A landscape with many peaks, sampled at points; each row gives a point and its height.
A climber steps from a point to whichever of its 2 nearest points has the largest rise for the distance, and stops where none of them is higher. Distance is the straight distance between rows; heights are no part of it.
Fut: [ 18  17 -33 -13 -40 -17 -33  31 -21  25   2 -42 -53  35  44  25 -68   9
   3 -47]  h=619
sor: [-10 -27   8 -15  27   5  40 -62  12   9  -7   1  33 -35  31 -44  37  11
 -26   4]  h=367
tuk: [ 23  -5 -17 -18   1 -18   2  11  45 -24   4  20 -37   2 -16 -42 -25  29
   7 -48]  h=539
dilu: [  6 -59  16 -30   3  38  -4 -37   2  37   8   5  -7  12  22 -13 -33   7
   2  64]  h=202
Vimad: [  0  10  44 -26   9  38 -18 -25  42   5  18  30  19  20  16 -33 -52  30
  14  93]  h=321
raliv: [-22 -10 -39 -23  17  25 -27  41  15  13   5   2 -19 -11  62  18  59  14
 -27 -35]  h=478
gera: [  4 -73  18 -17 -20   0   5 -16 -54  29   1 -37  15  10  -1  58 -19 -38
   2  -4]  h=229
vetu: [  7  11  50  -3   4   1  -9 -40  -3  15   4 -29  35  16   1   9 -36  -5
 -46  -7]  h=302
dugom: [ -2   6  66 -20 -28   6   9 -38 -15   6   8 -37  25  -7  18  64 -61 -14
 -19  -6]  h=269
mizo: [ 14 -41 -19  -4  15   4 -30  25  -7  31   3 -16 -35  55 -16  32  12 -18
   4  17]  h=193
liv: [  1  25 -13 -26 -28   2 -38  24  15  -9   4  10  17  23  50 -65 -45  68
 -24   8]  h=479
mik: [  3 -23 -15  26  -9  32  39  27 -64 -24  -9  61  10 -62 -11 -16  73 -28
  -5  -2]  h=88
tosi: [ -7  74  21  32  43 -25  29 -26  23 -50 -11  13  43  -4 -27 -10  23 -22
 -10  -1]  h=138
Vaz: [  1  46  19 -18   1 -22 -49   4 -24 -44  27  25  10  53 -22 -21 -41  -3
   9 -18]  h=443
rir: [ 18 -73 -27  -7  29  42   1 -14  25   4  18  57 -28   4 -15 -36  -3 -12
  23  61]  h=287
Gori: [ -9  19  -7  20 -28 -46 -16  43  22  26   0   6 -40  37 -16   3 -39  20
  52  62]  h=256
zuf: [ 11 -29 -45  11 -15 -42  11  34  21 -11  -9   8 -51 -14 -18 -26  19   4
   9 -22]  h=559
gak: [  2 -17   0 -12 -13 -23  -5  54   2 -19 -11  11  -2  -2 -43  44  25   4
  37  35]  h=235
kaped: [ 27 -34 -16  66   7  22   2 -60  -9  74 -10 -21 -15   8  -4 -59 -21  25
  17  56]  h=671
dupet: [ -1  35  42 -34 -53   5  -9 -45  -6   6   5 -25   4  -2  36  25 -91  14
   6  -2]  h=251
fev: [ 20   1  15   5 -44 -28  15 -11 -23  -5  11  -1 -24  23 -36  10 -76 -42
   3   3]  h=556
tet: [ -6 -14  -4 -27   8  69  23   3   2 -19   7  66 -62   1  29 -22 -18 -34
  26  16]  h=298
kud: [  8  -7  31 -26   4 -18 -38  40   9 -18  -2 -23  26  18 -46  78  31   0
  14   9]  h=225
mos: [-15 -75  -3   5  31  21  -1  -2 -14  40  13  23  17 -17  -2  -3 113  -4
  26 -11]  h=46
rom: [ -2 -10  -9   8  23  33  33  -5 -28 -26 -13  41 -11 -41   2 -34  82 -41
  -8 -26]  h=99
Vot: [-13  -4  23 -34  13  65 -17 -20  27  21  12  14  -7  18  47 -33 -12   0
 -12  99]  h=258
zipu: [ -2  37  14  16  26  12  48   3   7 -47 -24  31  18 -33 -18  -7  61 -28
 -18 -10]  h=115
tepu: [ -9 -22  11  35  54 -11  12 -18  -1  18 -19 -65  44  13 -25  20  36  11
   3  38]  h=377
musez: [ -4 -34 -20 -44  10  38  -2  -3  16  -2   1 -15 -13 -41  52   7  61  24
 -14 -58]  h=494
dul: [  9 -96 -10 -14  12  26  18 -37  14  22  17  38   8 -26 -12 -38 -19  -5
  24  46]  h=237
guro: [ -9  -3 -10  -5 -35 -47  25  41  13 -10  -8  17 -44  -9 -22  29 -22  -7
  62  57]  h=247
vose: [ 12 -20  42  -9  14  11 -19  27  -4 -20  -2   1  72 -19 -36  65  36   7
  -3  44]  h=204
gule: [-35  -4  30 -10  -3 -24   3  -2  35  32 -27 -38  17 -16  61  33   4  43
  -7  43]  h=297
rike: [ 24  -7   7   3  14  12 -11 -13   3 -26   8 -32   4  10 -24  21   4  -8
 -40 -89]  h=505
dima: [ 15 -34  -5  25  -6  -4  31 -35 -49   9   5  -4 -21   4 -33   6   0 -59
  -5 -21]  h=457
noso: [ 17 -16  -9  22  23  15  20  54 -25 -36  -9  43  -4 -36 -55  -2  60 -17
   6  22]  h=74
Fomuz: [  2  80  17  25 -29  -4 -56  -7   8   3  17  17 -17  43  -4 -40 -32  22
  32  56]  h=482
Bebo: [ 27  27  20  26  15 -23  -9   3   0 -22   3  17  16  39 -42 -16 -18 -19
 -13  -6]  h=483
Vusip: [ 10  16  10 -37 -24   9 -18 -12  59 -29  25  14 -22   4   9 -47 -55  29
  -3 -32]  h=521
sep: [-33 -19 -78  42  44 -45   1  13   7  26 -10 -13  17  -6   4  12  54  33
 -25  -5]  h=434
san: [ 15  12 -20 -14 -18   9  17   2   6 -25  -2   5 -73  -3  -8  -9 -24 -20
  24 -60]  h=520
Bodu: [ -4  29 -27  65  -7 -35  40 -21 -54  32 -21 -13  -7   5  22 -20  -8 -41
 -46  -2]  h=495
zase: [ 14 -10 -30  18 -15   0   7  43 -34 -14  11   8 -27 -15 -32  27  44 -21
  -7 -69]  h=554
Dip: [-27 -10  38 -18   1 -27  32  -4  45  -5 -23 -19  18 -60  11  44  27  22
  13  39]  h=332
pogek: [ 19   4  24   5   5 -11 -50 -16  39  17  17 -34 -17  52 -24  -7 -37  23
 -12 -17]  h=552
nida: [  6 -47  14 -16 -24   6  39  22 -30 -28 -16  22  21 -57 -13  22  18  -8
   4  21]  h=376
roz: [ 11 -43   4   1  -5   1 -10  -3 -19   9   7 -33  33 -42 -16  39  56  26
 -28 -65]  h=257
supe: [ 14  27   7   7  25  26  -7  10  29 -33  22  61 -35  45 -33 -30 -25 -29
  18  36]  h=416
ruz: [  2  38 -11  28  33 -32  15  -2  20  -3  -7   1  -4  26 -22 -51 -24  15
  -9  12]  h=537
rifup: [-19 -23 -40   9  12 -20 -23  38  24  14 -10  -7  -8 -22  20  35  73  19
 -20 -25]  h=461
fum: [ -9  36 -11 -13 -37   0   3   6  -9  24  -1 -38 -39  20  60  -5 -55  -2
 -18 -30]  h=603
Zikab: [ -7 -20  19 -34 -32  15  21  43 -28 -38 -23  40  12 -39  26   9 -30 -13
  13  38]  h=319
sazug: [-15  43  49  -4   4 -10 -11  41  10 -43 -16  15  78 -26 -19  40  32   6
   2  32]  h=177
ger: [-16   9  11   7  10 -40  44   2   0 -20 -22 -19  43 -39 -23  55  11 -10
  17  54]  h=382
dake: [ -4  77  18 -42  -6   2 -56 -29   4 -54  31  23  35  52  11 -40 -42  13
  -1 -21]  h=421
Vumod: [-22  71  24   9  29 -52 -10  19  38 -37  -2   8  54   2 -18  26  24   5
  14  20]  h=158
Gebo: [ 23   7  -6  41  50 -23 -23 -14  32  15  13 -42   8  38 -51 -43 -21  37
   1  -2]  h=592
Luter: [ -5  31  10 -10 -18 -23 -32 -11  42 -21   7  13   7   4   1 -71 -45  64
   9   6]  h=498
gifi: [ -3 -39   3   7  32   5  20 -51   1  26  -3  -3 -14   2  24 -55  23   6
 -20  -3]  h=445
Teko: [ -6 -31   9  18  16  19   2 -23 -14   3   3   0  51 -54 -10   9  82   3
 -32 -49]  h=271
Zag: [ 11 -32 -23  42  33  -2  15 -45 -12  65 -10 -24   4   3  13 -70  25  29
 -11  31]  h=541
pom: [ 10  16  27  -1 -27 -26  38  12 -17 -31   0  24   7  -8 -41  18 -50 -42
  10  25]  h=496
ruka: [ 23  32  -1  71   1  19  -4 -44  17  38 -10 -40  -6   5 -19 -52 -27  27
  10  50]  h=564
bivib: [ -4  54 -10 -65 -13  50   4  51  -4 -46 -13  36 -19   1  54   0 -39 -19
  22   3]  h=255
gamud: [-13  14 -41   5 -12  28 -39  49 -16  -6  -6 -18   8   7  14  74  17   5
 -42 -85]  h=527
Nebiz: [-19  25 -15  25 -15 -36   3  20  17  44 -12 -31 -41  19  12  11 -16  35
  14  32]  h=264
Tifil: [ 15  63  14  61 -10   3 -18 -42  34  29  -7   1  -9  30 -22 -41 -41  34
  39  53]  h=518
Gusem: [ -1 -36 -13 -24   1  34   0 -19 -13  28  24   0 -37 -32  22   8  60 -14
  22 -83]  h=515
Bazok: [  0 -69   6 -11 -20 -15   5 -22 -27  35  12 -37  25 -25 -16  41  24   9
   3 -35]  h=248
dined: [ 13  -9 -18  -8  -7  -3  14 -23 -15  15   7 -17 -56   3  -4  16  -5 -53
   6 -52]  h=499
ziba: [ -4  33 -16  34 -18 -12  -1 -10 -24  44 -19 -22 -31  32  36 -15 -15 -10
 -45  -7]  h=562
Duki: [  7 -32   5  11  46  20  23   3  -8 -18  -7  22  18 -38 -61  -3  81  -6
  18  33]  h=62
fomo: [-10 -59 -12  17  43  10  30  -3  -7  22   8  16  -3 -25 -27 -18  83 -26
  47  20]  h=52
Nusu: [ -8  19 -43  17  -5   1  -1  34 -15   1  -9  -4 -23   3   6  35  31 -27
 -32 -82]  h=540
Dos: [-10  43  43 -43  -2  36 -51 -22  43 -13  21  31  41  44  19 -53 -32  30
  -1  55]  h=372
ren: [ 14 -26  -9  -7  28  43  14   6   5 -16  12  58 -39  22 -14 -54 -17 -34
   4  41]  h=350
vig: [-29  -3 -41  20 -12  56 -32  25 -20 -12   0 -10  38 -42   2  61  58  24
 -55 -73]  h=511
Mil: [  0  62  31 -52 -22  29 -64 -26  17 -13  24  -2  32  50  38 -37 -35  20
 -13   7]  h=402
nopu: [ 15  -9 -36  30 -29 -69  13  14  -2   8  -8 -13 -43  12 -30 -23 -24   8
 -11 -42]  h=577
bim: [  8 -10  31  -3 -15 -18  49  -9  -9 -20 -27   3  27 -36 -38  22   5 -32
  11  31]  h=432
mozi: [-26 -10  11 -10 -23 -16  12  -8  31  39  -2 -23 -41  -1  38  21 -18  18
   5  23]  h=275
zili: [  2  54  11  -3  -2  15 -30   2  29 -15  23  33 -55  57   0 -31 -32 -12
  30  21]  h=456
nofu: [ -9  40 -12 -60 -32   3 -18  28  -1 -20  -5 -19  10 -22  55  38 -53  13
  11 -48]  h=246
Lav: [ -2 -14 -61  56  61 -35  20  11   2   8  -7 -57  44  14 -15  -2  34  22
   4  15]  h=406
vus: [-10  42  19 -43 -20  17  15  33 -24 -51 -16  55  28 -11  50  -4 -56 -24
   4  27]  h=277
Nupas: [-23 -41 -23  18  37  -8  38 -39  -2  10 -11   7  47 -51  10 -25  81   0
 -24 -28]  h=301
neveg: [-10  15 -23  13  -6 -33  -4   2  12  -7  -4 -28  -7 -13  -5  22   9   8
 -33 -92]  h=526
Dem: [ -8  49 -37 -62 -15  25 -17  62 -22 -15 -12   8  -9   2  58  41 -39   4
  29 -30]  h=250
tef: [ -9  25  21 -40 -34  -9 -37  -4  13  -2  10 -33  25   6  36  21 -76  41
   4 -32]  h=244
gemi: [  6 -25 -24   2 -16  42  -3   9 -63   6  30   3 -24 -39  -8  15  52 -26
  23 -71]  h=534
fugit: [ 12  -5  33  17  28 -14  -1 -24  11  27   2 -44  41  29 -24  19 -21   8
 -10  42]  h=343
fid: [-15   1 -18  41  13 -26  46 -42 -58  12 -12  -2   6   2   9  -7  29 -67
 -25 -19]  h=429
pone: [  9 -37  17 -22 -10   4 -23  21 -32  26   4 -22 -21  42  10  31 -34 -25
  -8  11]  h=206
Tof: [  4  20 -11  20 -50 -62  27   4 -17  -1  -3 -13 -11   2 -12  19 -43 -15
  -2 -40]  h=600

Where does a climber stop that starts at each point below?
tef => zase
Lav => zase
mizo => bim
gera => kaped
noso => bim
Dem => bim
supe => kaped
sazug => bim

Call two points neighbours if one is among the 2 nearest of the other. Go from one point of each pair to the other, from neighbour to neighbour, staying as high as possible. Name the lowest point that can't be avoided.
zase, kaped => roz
zase, Gebo => vetu
Fut, bim => fid
